Each row is a point on a tangle of strands that fork, close into loops and nearly touch. The rows are in no order.
Two points are linked if the straight distance between their rows is under 61.2. Some points are linked to none.
(313): 5; -10; 5; 13; 13; 5; -24; 4; -4; 6; 6; -21; -10; 7; 18; 5; -1; -11; 10; 1; 2; 1; -6; -1; -1; -5; -9; -8; -1; -6; 9; -12; 12; 12; -1; -14; -1; 1; -9; -6; 3; 8
(528): 11; 1; 34; -1; -28; 14; 12; -7; 3; -2; 7; 5; 17; 19; -8; -4; 17; 16; 5; -10; 2; 24; -2; 10; 13; -7; -4; 2; -4; 9; -17; 1; -19; -8; -5; -13; 8; 4; -3; 2; -8; -21
(619): 0; -7; 1; -1; 10; -4; 37; -20; 3; 1; 6; 14; 13; -16; -14; -2; -7; -8; 3; 1; -7; -15; 19; -3; 3; 2; 0; 3; -5; 1; -11; 2; -7; -19; 1; 13; 21; 14; -1; 3; 13; -8
(694): 7; -6; -7; 8; -16; -21; 7; 13; -14; 13; 1; 4; 11; -9; 3; 12; 19; 13; -7; -17; -8; 12; -5; 3; -9; 9; 6; 4; 10; 5; -8; -3; 11; -2; -2; -4; -17; -4; -10; -11; -16; -2
(12): 1; -9; -5; -3; 0; -4; -3; 10; 4; 3; 4; -13; -16; -8; 2; 0; 9; -1; 7; 7; 8; -19; 9; 4; -1; 3; -4; 4; -13; 5; 0; 2; -5; -6; 20; 13; 15; -6; -14; -2; -5; 4
(855): 4; -19; 7; 12; 1; -1; 0; -9; -10; -13; -8; 4; 4; 20; 8; -10; -7; -10; 8; -4; 2; 18; -4; 22; 8; 4; 7; -5; 2; 11; -18; -3; -7; -4; -14; -9; -6; 10; -1; -11; -1; -11
(258): -16; 0; 17; -6; 0; 23; -7; -5; 20; 0; 4; 4; 20; 9; -1; -3; 11; -3; -3; 9; 0; 12; 3; -5; 8; -5; -8; 13; -12; -1; 0; 7; -8; -14; -3; 2; 15; 4; 3; 7; 8; -9
(545): 5; 11; -27; -11; 5; -16; 14; 13; -6; 3; -17; 10; -9; 0; -15; 7; -14; 2; 0; -2; 7; -24; -13; -25; 1; 17; 0; -14; 1; -3; 8; 9; -3; 8; 10; 25; -25; -4; 2; -1; -2; -5
(96): 7; 22; -14; 13; 5; 10; -5; -1; -15; 18; -3; -7; -5; -3; -23; 7; -13; -4; -1; -12; -4; 6; -10; -8; -2; -3; 0; -11; 14; -12; 19; -7; 23; 18; -7; -5; -10; -5; 23; 6; 0; 10
(1022): 15; -9; 3; 10; 15; -10; 13; -6; -19; 2; -1; -1; -5; -10; 19; 10; -14; 2; -4; 6; -5; -6; -1; -3; 0; 12; -2; -12; -3; 8; -5; -6; 10; -3; -1; 2; -17; 18; -2; -9; -2; -2
(71): 1; 6; -2; -3; 13; 9; 23; -29; -1; -4; 9; 9; 4; -19; -8; 4; -11; 1; -10; 0; -13; -7; 1; -10; 3; -18; -7; 8; 11; 10; 3; -12; 8; -12; -5; -10; 2; 10; 12; 11; -5; 1
(151): 6; -8; 22; 7; 6; 11; 5; -18; 11; -10; -2; -7; 13; 11; 11; -22; -5; -13; 11; 9; -11; 14; 6; 14; -4; -7; -1; -24; 1; 6; -15; 5; 9; 5; -20; -27; 11; 26; -11; 4; 3; -8
(673): -11; 16; -7; -3; -1; -8; -10; 10; -7; 5; 12; -10; -19; -15; -14; 10; -1; 12; 4; -5; 9; 1; -6; -10; 0; -14; -14; 16; -6; -6; 12; 0; 8; -13; 3; 0; 0; -22; 10; -10; -10; 0
(380): 6; 26; 1; 1; -14; -6; 0; 7; -2; 14; 22; -9; -18; -18; -13; 21; -2; 18; -3; -19; -4; 4; -5; -8; -2; -16; -22; 16; 5; -6; 8; -12; 11; 1; 5; -17; 0; -13; 9; -5; -20; 2
(318): -14; -22; -3; -3; 18; -2; -1; -19; 5; -5; 8; 4; 9; -13; 20; -4; -11; -4; 0; 12; -3; -12; 10; 0; 1; -10; 1; 17; 1; 7; -1; -1; 8; -22; 7; 5; 15; 12; -9; 0; -2; 3
(97): 10; 7; 9; -8; -7; 8; 31; -11; 7; 0; 7; 0; 9; -8; -1; -5; 2; -1; -5; 14; -9; -10; 16; -4; -2; 7; -6; 2; -10; 2; -14; 14; -13; -4; 7; 8; 20; 17; -5; -4; 7; -4
(11): -3; 7; 15; 0; 2; 1; 18; -6; -12; -5; -1; -1; 0; 14; -13; -15; 7; -16; 2; -2; -2; 5; 2; 8; 7; -1; 15; -3; -17; 1; 8; -5; -12; -9; -7; 6; 12; -13; 11; -5; 16; -10
(41): 15; 4; 15; 7; 13; 4; 27; -22; -6; -10; 10; 4; -3; -8; 0; -9; -29; -5; -1; 13; -12; 3; 20; 3; 2; -7; -5; -9; 1; 9; -11; 8; 6; -2; -12; -7; 10; 24; 8; -8; -3; -2
(572): -20; -5; -6; -7; 12; 2; -4; -28; 13; -3; 10; 15; 15; -14; -3; 4; -3; -5; -3; -2; -16; 4; 1; -9; 2; -26; -5; 7; 11; 0; -5; -12; 12; -11; -17; -16; 8; 15; 8; 12; -2; 8
(794): -23; 4; -8; -9; 5; -5; 3; 27; 17; -14; -6; 4; -13; -2; -1; -1; 1; -4; 3; 7; 8; -22; -6; 10; 8; 13; 12; 4; -24; -7; 5; 3; -27; -16; 22; 19; 6; -19; -12; 9; 22; -5
(887): -3; -11; 5; 12; -17; -2; -3; -8; 6; -12; 12; -2; 14; -9; 22; 8; 1; 0; -1; -4; -10; 16; 15; -2; -13; -7; -15; 12; 9; 6; -30; 1; 6; 3; -7; -23; 9; 30; -3; -8; -11; 8
(1019): 4; 1; -2; 8; 2; 7; -5; -2; -8; -8; -13; 8; -7; 5; 7; 6; -23; 3; -8; 2; -9; 22; -6; -4; -9; 14; 2; -19; 7; -3; -6; 8; 3; 23; -5; -9; -15; 13; 8; 0; 9; 3
(708): 17; 15; -3; 12; -5; 6; 1; -9; -16; 11; -4; 3; -4; -5; -16; 11; -4; 6; -11; -14; -12; 16; -9; -3; -9; 4; 4; -13; 16; -2; -6; -4; 15; 29; -17; -12; -13; 6; 18; 3; 2; 5
(227): -1; -25; -5; 11; -6; -8; -18; -2; 2; -3; -1; -2; -5; 2; 8; 6; 21; -1; 0; -4; -2; 4; -22; 8; 8; -15; -8; -1; -6; 3; -8; -1; -6; -5; -12; -4; -4; 1; -4; -4; -11; -4
(527): 5; -15; 21; 12; -12; 5; -1; -12; -4; -8; 0; 2; 6; 15; 1; -2; 14; 2; -3; -16; -12; 21; -23; 10; 12; -10; -1; -2; -6; 2; -9; -3; -9; -3; -16; -18; -3; 9; 1; -1; -5; -15
(539): 4; 4; -2; 13; -8; -8; 7; -7; 0; 5; 20; -3; 11; -17; 8; 7; -1; 0; -8; -7; -15; 16; 9; -13; -16; -8; -15; 3; 19; -4; -10; 3; 15; 20; -13; -16; 0; 28; 5; -4; -11; 10
(952): -8; -26; 7; 5; 0; -2; -24; 7; 14; -13; -7; -9; 7; 24; 14; -10; 18; -11; 3; 4; -2; 3; -17; 2; 3; 0; -1; 0; -8; 2; 0; -2; -13; 5; 3; -3; -15; -5; -3; 1; 2; -6
(398): 7; -11; 0; 5; 5; 10; -13; -16; 13; -1; -5; -6; 1; 4; 20; -12; -11; -2; -3; 12; -7; 3; 10; 6; -12; 0; 0; -13; 6; 10; -18; 1; 8; 18; -5; -14; 7; 28; -10; 4; -2; 9
(524): -15; 23; 27; -6; 1; -3; -5; 17; 13; 10; 0; 7; -4; -4; -16; 7; 21; 14; -7; -5; 13; 7; -18; 0; 20; -8; -6; 9; -5; -4; 13; 6; -18; -26; -5; 12; -7; -21; 2; 18; -3; -10
(762): -16; -12; -5; -15; -3; 10; 3; 7; 17; -9; -12; 15; 21; 13; 9; -9; -1; 5; 7; 5; 12; -6; 5; 22; 7; 12; 18; 7; -7; 9; -14; 9; -19; -27; 24; 15; 11; -3; -14; 2; 20; -10
(627): 17; 14; 16; -2; 3; 2; 13; -7; -12; 3; 1; -17; -2; 6; -12; -14; 3; -7; -2; 3; -4; 6; 7; 3; 2; 6; 7; -18; -7; -5; 10; 2; 2; 14; -4; -7; 2; -12; 0; -1; 14; 2
(636): -8; -10; -9; -4; 1; -8; -4; 6; -3; 8; -12; 14; 15; 14; -9; -3; 16; -13; -8; -6; -5; 3; -5; 6; 1; 7; 20; 0; 1; 3; 11; -11; -6; 6; -4; 8; -7; -20; 4; 8; 3; -5
(162): -4; -23; -10; 5; -16; 4; -27; 4; -12; -8; -7; 6; 7; 17; 32; 0; -1; 3; 5; 9; 2; 9; -5; 3; -10; 13; 9; -11; 12; 4; -12; -4; 1; 13; 2; -10; -18; 4; -20; -2; -1; 14
(191): -4; -22; -10; 9; -14; -1; -18; 13; -7; 0; -3; -4; 15; 2; 30; 3; 6; 7; 2; 9; 5; 1; 4; -2; -13; 12; 3; 9; 0; 7; -16; 2; -1; -2; 7; -1; -13; 6; -14; -13; -16; 8
(187): 21; 15; 11; 8; 8; 3; 22; -10; -24; 7; 1; -8; -8; -19; -14; 5; -6; 4; -5; -9; 1; -11; -12; -22; 2; -2; -8; -9; -8; -12; 22; 3; 5; 9; -8; -13; -14; 1; 17; -1; 1; -3
(818): -23; -6; -18; 10; 4; -2; -13; -16; 7; 2; -5; 12; 12; -8; -5; 5; -8; -9; -4; -3; -11; 0; -9; -6; -10; -11; -3; 1; 21; -4; 0; -7; 16; 1; -25; -8; -6; 27; 16; 13; -2; 13
(206): 2; -13; 4; -9; 3; -11; -1; 10; 1; -16; -2; -1; 1; 20; 12; -12; 3; -15; 4; 12; 8; -14; 8; 11; -2; 16; 18; -7; -12; -2; 7; 2; -16; 5; 23; 12; -2; -24; -15; 1; 23; -4
(247): 2; 9; -22; -8; 7; -10; 9; 11; -5; 1; -1; -6; -18; -16; 3; 6; -17; 6; 6; 0; 3; -18; -1; -18; -2; 5; -14; 2; -7; -10; 7; 12; 8; 4; 13; 22; -9; 0; 4; -10; -4; 6
(337): 7; -4; -16; -9; 14; -6; 0; 6; -2; 2; -14; 9; 5; 9; 4; 3; -15; -5; -3; 13; -3; -6; -4; -21; -3; 19; 11; -14; -2; -8; 12; 17; 6; 20; 3; 20; -24; 0; -5; 0; 7; 6
(192): -1; 8; 19; 4; -28; 17; -17; 8; 12; 2; 15; -10; 2; 8; -1; 4; 28; 25; -3; -8; 12; 14; 8; -9; 7; -15; -20; 17; 5; 3; -13; 4; -1; 1; 6; -15; 4; -6; -6; 7; -19; 4
(904): -1; -3; -7; -1; -8; -9; 1; 5; -11; -8; -15; 28; 6; 1; -11; 8; -3; 5; -6; -4; -1; 14; -21; 11; 7; -4; 5; 4; -10; 6; -14; 2; -16; -12; -10; 6; -10; -7; 13; -10; -12; -16
(849): -8; 23; -8; 1; 17; 9; 9; 0; -18; -2; 3; -9; -7; -9; -15; 1; -15; -2; -1; -6; 5; -8; -7; -3; 1; -8; 8; -2; 7; -7; 25; -10; 16; -8; -5; -5; -2; -15; 33; -4; 13; 8
(290): 6; 22; 19; -3; -19; 6; 4; -8; -3; 5; 21; -14; -7; 1; -5; -2; 10; 16; -1; -4; 8; 15; 15; -2; 2; -9; -11; 12; 2; 0; -2; 5; -2; -1; -7; -12; 17; -9; 3; -2; -13; 6
(759): -3; 5; 6; 0; 9; -7; 8; 1; 2; -4; -19; 15; -15; -11; -21; -1; 0; -1; -1; -4; 1; -16; -25; -5; 10; -3; -10; -1; -15; 4; 12; -4; -26; -14; 0; 18; -7; -3; 16; 4; 0; -16
(199): 21; 7; 11; 3; -21; 0; 9; 1; -8; -6; 9; -12; -11; 1; 6; 0; 4; 6; -6; -1; -2; 15; 12; -1; -3; 0; -11; 5; -7; 5; -13; 10; -9; 13; 4; -7; 2; 0; -3; -14; -17; 0
(224): -4; 19; 16; -10; -4; 9; -13; 3; 0; 2; -7; 6; -17; -3; -12; -2; 4; 8; -8; -1; 5; 6; -20; -1; 11; -7; -9; 4; -14; -4; 12; -6; -21; -10; -2; 3; -3; -10; 14; 2; 0; -6
(190): -2; -14; -19; -10; -8; 0; -21; -1; -7; -3; -17; 17; 7; 16; 14; -11; -21; 2; 2; 3; 10; 3; -2; 13; -11; 17; 20; 1; 12; 6; -5; -1; -2; -2; -1; 11; -13; 9; -5; -1; 4; 13
(516): 0; -13; -12; -1; 5; -13; -21; 20; 2; 14; -5; -5; 1; 5; -1; -2; 19; -4; 11; -10; 7; -4; -14; 6; 6; 6; 7; 0; -1; -3; 18; -10; -1; -4; 11; 9; -12; -26; -12; -2; 5; -9
(202): -5; -9; 1; -4; 18; 3; -16; 4; 15; -15; -16; 6; -18; 10; 8; -17; -17; -9; 1; 16; 6; -11; -6; 9; 2; 6; 1; 8; -10; -6; 9; 2; -9; 0; 10; 12; -6; 8; 12; -10; 14; -1
(441): 0; 10; 3; 8; -12; 11; -15; 3; 0; 16; 17; -16; -3; -11; -6; 17; 11; 19; -4; -22; -11; 13; -7; -8; -4; -12; -9; 9; 18; -9; 2; -3; 19; 6; -4; -19; 4; 0; -1; 5; -10; 10
(272): -3; -1; -18; -6; 2; -20; 6; 8; 1; 0; -5; 11; -12; -20; -9; 2; -2; 0; -1; -1; 13; -18; 9; 4; 0; 3; 0; 9; -6; 15; -5; -4; -9; -14; 6; 21; 9; 2; -8; -7; -6; -2
(554): 11; -5; 26; 3; -33; 8; -7; 1; 6; 11; 7; -10; 15; 16; 2; -8; 34; 10; -9; -2; -5; 11; -1; -11; 7; -11; -13; 0; 1; -9; -3; 16; -7; 14; -3; -7; 7; 0; -14; 9; -15; 2
(4): 0; -12; 28; -3; 6; 22; -3; -21; 24; -2; 4; -5; 15; 12; 4; -19; 10; -7; 8; 16; 2; 5; 12; 2; 7; -12; -6; -2; -6; 3; -3; 2; 5; -1; -9; -16; 24; 12; -1; 8; 11; 0
(898): -8; 0; -21; 3; 2; -10; -19; 7; 5; 4; 0; -6; -8; -20; 19; 16; -15; 3; 7; 6; -1; -15; 0; -28; -15; 1; -19; 12; -1; -10; 2; 3; 20; 3; 16; 3; -6; 10; 4; -3; -16; 6
(15): -11; -13; 12; 3; 8; -7; 13; 2; 0; -13; 3; 6; 7; 13; -4; -13; -1; -18; 11; 3; 12; -1; 16; 23; 7; 5; 16; 13; -3; 6; -5; -7; -6; -24; 3; 7; 22; -7; 1; -2; 17; -11
(654): 16; 10; -4; 11; 21; -11; 25; -18; -10; 3; 19; -5; -5; -24; -7; 14; -12; 3; -8; 4; -12; -14; 0; -23; -1; -12; -15; -6; 7; 0; 9; -5; 8; 5; 1; -13; -15; 14; 12; 2; -4; 4
(660): 35; 22; 2; 8; -17; -10; 13; 10; -10; 9; 7; -9; -14; 2; 10; 7; -1; 19; -9; -11; -4; 15; 10; -5; -9; 7; -17; 3; 1; 1; -9; -5; -1; 24; 0; -10; -14; 5; 8; -11; -15; 8
(166): 9; -2; -5; -4; 14; 2; 14; -6; 3; 6; -6; -3; 5; -1; 10; -17; -12; -7; 4; 14; 0; -12; 19; 7; -5; 17; 15; -15; 5; -3; 2; 6; 9; 7; 5; 15; 5; 16; -16; 5; 13; 13
(478): -9; -11; -1; -10; 17; 5; 12; -14; 12; 7; 1; 14; 7; -9; -3; -13; -5; -13; -2; 3; -3; -22; 17; 0; 0; -7; 10; 9; 7; -3; 7; -2; -3; -16; 0; 10; 16; 16; 5; 12; 17; 3
(946): 7; -8; 27; -8; -32; 23; -4; -6; 5; -1; 5; -1; 18; 32; 4; -12; 19; 3; -3; -1; -1; 15; -2; -2; 9; -8; 0; -2; -4; -4; -8; 8; -27; 16; -2; -13; 1; -6; -8; 7; -6; -11
(639): -7; -17; 17; 3; 17; 3; 8; -5; 20; -14; 4; 6; 5; 15; 10; -30; -13; -26; 10; 11; 16; -10; 23; 27; 2; 3; 17; 11; -2; -7; 3; 4; -6; -19; 5; 9; 25; 12; 0; 3; 31; -10
(935): -10; -1; -4; -19; -3; 1; -9; 23; 5; -14; -8; -2; -7; 17; 4; -5; 1; 3; 10; 15; 11; -4; -8; 6; 5; 15; 17; -3; -14; -2; 9; 7; -18; -5; 25; 11; -4; -32; -9; -1; 9; -1
(848): -1; 2; -5; 11; 17; -8; -15; 2; -14; 6; 2; -6; -23; -8; -5; 19; -10; 0; 8; -13; 4; -4; -14; -15; 3; -22; -15; 0; -2; -14; 22; -3; 9; -2; -3; -5; -13; -10; 14; -9; -6; -4
(432): 3; -9; 2; -11; -20; 2; 6; 4; 5; -5; 9; -6; -10; 9; -8; -3; 15; -2; 5; 6; 15; -14; 16; -1; -1; 7; -3; 3; -12; 2; -9; 4; -24; 7; 20; 12; 18; -10; -12; 10; 2; -8
(858): -10; -3; -8; -1; 10; -3; 1; -12; -16; 5; -13; 9; 8; -2; 0; -2; -8; 0; 3; -5; 2; -4; 15; 17; -5; 1; 19; 3; 14; 10; 0; -18; 21; -13; -16; 6; 4; 8; 9; -4; 0; 10
(559): -20; 1; 1; -5; -6; 17; -11; 8; 15; 4; 5; 3; 16; 5; -7; 7; 17; 6; -7; 6; 13; 14; 9; -4; 2; 3; -2; 12; 5; 8; -8; 7; 5; -18; -3; 10; 6; -14; -1; 5; -2; 1
(40): 5; -17; 6; -1; -15; 13; -24; 12; 8; -16; -4; -5; 3; 28; 8; 7; 15; -5; 2; 9; 2; 1; -11; -9; 4; 5; -1; 0; -16; -7; 4; 7; -15; 20; 12; 2; -7; -17; -4; 5; -10; -4
(969): -14; 8; 7; -9; 4; -10; 2; 23; 9; -2; -7; 15; 2; -10; -17; 8; 16; -4; -4; 0; 14; 2; -13; 12; 14; 5; 5; 4; -9; 8; 6; -1; -23; -21; -1; 14; 4; -35; -9; 5; 2; -19
(22): 16; 10; 4; -1; 4; -4; 21; -1; -12; 13; -5; -8; -10; -8; -10; 6; 13; 1; -4; -7; -6; -12; -9; -9; 7; 10; 1; -13; -12; -5; 9; -2; -5; 6; 4; 9; -6; -6; -1; -3; 4; -7
(825): 10; 8; -5; 9; -9; 12; -20; -8; 10; 10; -2; -19; -5; 2; 2; 0; 5; -6; 1; -3; -20; -2; -22; -18; 6; -8; -10; -18; 5; -18; 4; 6; 10; 31; -11; -13; -9; 14; -5; 14; -5; 12
(882): -16; -4; -24; -10; 11; -4; -7; -8; 7; 8; 7; -2; 5; -22; 10; 5; -14; 2; 4; 4; 0; -14; 3; -13; -5; -3; -9; 18; 8; -5; 11; -5; 15; -14; 8; 2; 2; 4; -6; 4; -12; 15
(561): 10; -13; 5; 14; 27; -6; -13; 4; 0; -4; -9; -9; -13; 9; 12; -14; -12; -15; 6; 5; 6; -12; -4; 8; -3; 5; 9; -4; -7; -5; 14; -9; 3; 5; 5; 5; -13; 9; 2; -8; 13; 5
(1016): 0; -19; -8; 7; -11; -20; 4; 9; -8; 2; 9; 0; 11; -6; 13; 4; 10; 2; 0; -3; 1; 9; 9; 6; -14; 2; -5; 12; -2; 12; -16; 2; -5; -14; 5; -1; -1; 2; -11; -10; -20; -4
(350): -8; 5; -8; -13; 5; -29; 9; 23; 0; -9; -17; 9; -9; -6; -17; 6; 8; -11; 6; -8; 6; -19; -15; 10; 1; 14; 15; -4; -14; -2; 7; 0; -28; -7; 14; 14; -2; -34; -14; 5; 12; -13
(981): -19; 12; -3; -14; 0; 9; 4; 8; 4; 3; -10; 2; 5; -1; -9; 2; 13; 15; 0; -9; 12; 7; 6; 15; 6; 6; 15; 4; 2; 16; -8; -7; 2; -25; -4; 7; 12; -12; 6; 0; 6; -1
(523): 15; 9; -12; 1; -10; 9; -5; -2; -5; 15; 10; -10; 1; 8; -7; -8; -6; -2; -4; -1; -4; 16; 10; -1; -12; 4; -1; -16; 13; -4; -4; 9; 21; 36; -10; -12; 3; 3; -2; 0; -4; 10
(188): -13; 11; 8; 6; 4; 15; -15; -11; 6; -10; 21; -3; -6; -9; 7; 7; -11; 4; -4; 3; -4; 23; 15; -6; -18; -18; -14; 16; 21; -4; -3; -4; 15; 6; -4; -25; 20; -4; 5; 3; 1; 7
(866): -10; -6; -12; 18; 7; -10; -7; -11; -1; 5; 2; -6; 10; -12; 15; 10; -11; -7; -8; -3; -15; -4; -7; -13; -8; -3; -6; -10; 11; -9; -4; 3; 16; 16; -22; -8; -14; 29; 2; 1; 1; 17
(902): 7; 0; 12; -7; -10; 19; 12; -1; 14; -11; 4; -6; 10; 11; 2; -9; 8; 0; 1; 18; 8; -1; 26; 0; -1; 9; -1; -4; -7; 3; -14; 14; -8; 5; 17; 8; 19; -1; -12; 2; 4; 2
(204): 8; 24; 2; 2; 22; 14; -1; -17; -2; -5; -3; -7; -19; -14; 1; -3; -36; 3; -5; 10; -14; 2; 2; -10; -8; -8; -7; -14; 7; -8; 11; 1; 15; 12; -3; -16; -3; 9; 8; 1; 4; 9
(24): 0; 0; -8; -2; -25; 17; -8; 1; 12; 13; 5; -11; 16; 9; -5; -3; 19; 7; 2; -6; -3; 17; 9; -4; -11; 9; -4; -2; 23; 0; -18; 2; 21; 24; -5; -10; 3; 0; -4; 9; -3; 16
(976): 2; -9; -10; 10; 14; -9; -27; 14; 2; 13; -7; -12; -4; 6; 0; 8; 7; 0; 16; -12; 9; -6; -13; -10; 8; -5; -10; -4; -7; -20; 21; -8; 10; 8; 6; 2; -14; -11; 4; -5; -1; -5
(968): 9; 14; 10; 3; -14; -13; 9; 14; -2; 14; 8; 3; -5; -10; -17; 3; 27; 19; -10; -12; 8; 6; -6; 11; 8; -12; -7; 10; 3; 11; -2; -2; -8; -13; -2; 1; 1; -17; -8; -5; -20; -12
(427): -35; 30; -1; -16; 7; -4; 11; 11; 7; 0; -6; 7; 8; -7; -26; 9; 10; 4; -1; -7; 13; -8; 7; 16; 16; -13; 14; 13; 4; 13; 10; -13; 3; -23; -10; 8; 11; -15; 20; 11; 2; 1
(498): 8; -11; -12; -3; 10; -28; 1; 19; -10; -2; -10; 2; -16; -1; -5; 5; 5; -3; 14; -7; 11; -15; -9; -4; 6; 4; 8; -6; -16; 0; 13; -2; -12; -1; 13; 15; -19; -22; -14; -6; 9; -11
(467): 10; 0; -5; -11; 8; -10; 21; 4; -7; -2; -6; -2; -14; 8; 6; -6; -11; -11; 5; 6; 1; -25; 7; 13; 0; 18; 23; -16; -7; -7; 3; -2; -10; 13; 13; 21; -1; -1; -12; -2; 26; 6
(911): 15; -5; -14; -9; -7; 8; -3; 5; 4; -7; -5; 1; 10; 13; 14; -5; -1; -8; -7; 19; -8; -5; 14; -12; -5; 19; 5; -6; -8; -6; 1; 21; 0; 30; 7; 12; -5; -2; -14; 1; -4; 10
(897): -4; 16; -19; 8; -1; 11; -15; 6; -4; 13; 10; -9; -13; -16; -13; 22; -8; 7; 3; -16; -11; 6; -13; -12; -9; 0; -6; 1; 24; -16; 8; -10; 32; 3; -6; -13; 4; 0; 14; 8; -7; 11
(87): 4; -19; 5; 4; 1; -9; 8; -2; -20; -16; -1; 11; 2; 13; 7; -15; -20; -16; 11; 2; 13; 4; 12; 28; 3; 9; 15; 1; -1; 6; -14; -3; -3; -21; 1; 13; 3; 8; -3; -11; 6; -8
(804): 2; -3; -13; -6; -6; -11; 13; 5; -1; -8; -15; 26; 0; -10; -2; 6; -5; 11; 1; 2; 3; -4; -3; 20; 0; 6; -2; 5; -11; 23; -20; -2; -21; -15; 7; 15; -1; 10; -8; -9; -11; -17
(758): -8; 19; -8; -11; 4; 12; 2; -1; -6; -1; -3; -1; -1; -4; -8; -2; -10; 6; -4; -2; 1; 5; 3; 9; -6; 1; 12; -3; 11; 3; 5; -1; 16; -5; -9; -1; 7; -3; 17; -7; 10; 9
(953): 4; -14; -6; -5; -15; -8; -4; 4; -5; 15; -3; 8; 10; 16; 4; 8; 19; 3; -11; -14; -12; 11; -11; -1; -1; 5; 11; -8; 13; -2; -1; -2; 8; 12; -7; -2; -14; -13; -16; -2; -8; 3
(357): -12; 28; -8; -1; 10; -8; 16; 8; -7; 3; -1; -6; -3; -18; -26; 10; 5; 1; -1; -5; 8; -25; -7; -2; 8; -11; 7; 1; 1; 6; 27; -8; -2; -17; -7; 5; 7; -17; 24; 14; 1; -5
(517): 1; 2; 5; 2; 19; 5; -2; -21; 2; -11; 3; -1; -9; -5; 22; -8; -38; 1; -1; 16; -15; 0; 15; 5; -7; -8; -7; -7; 5; 8; -7; 6; 10; 8; -2; -13; 8; 24; -1; 0; -4; 3

A piece is all that can be reached along the links. How many separate loops has the piece of each point below (a circle has one, a figure eight two, a Y none), and how many tips (points with one link)?
(357): loops 1, tips 9
(272): loops 0, tips 2
(290): loops 0, tips 4

A fork is a point with three links, a tip a point with one. Leave the first point through the second and follow the links. Name the first fork or tip that comes.
(337) / (545): (904)
(627) / (22): (887)
(432) / (902): (911)
(887) / (539): (15)

Name the points in between on the shortest way along the links from the first point to the second, in order.
(432) / (545): (902) > (97) > (619) > (478) > (318) > (882) > (898) > (247)
(952) / (71): (227) > (527) > (855) > (87) > (15) > (11) > (627) > (22) > (187) > (654)
(96) / (202): (897) > (441) > (380) > (673) > (848) > (976) > (313) > (561)
(636) / (151): (516) > (976) > (848) > (673) > (380) > (441) > (897) > (96) > (849) > (758) > (981) > (559) > (258) > (4)
(15) / (660): (87) > (855) > (527) > (528) > (946) > (554) > (192) > (290) > (199)
(224) / (190): (524) > (969) > (350) > (498) > (516) > (636) > (953) > (694) > (1016) > (191) > (162)
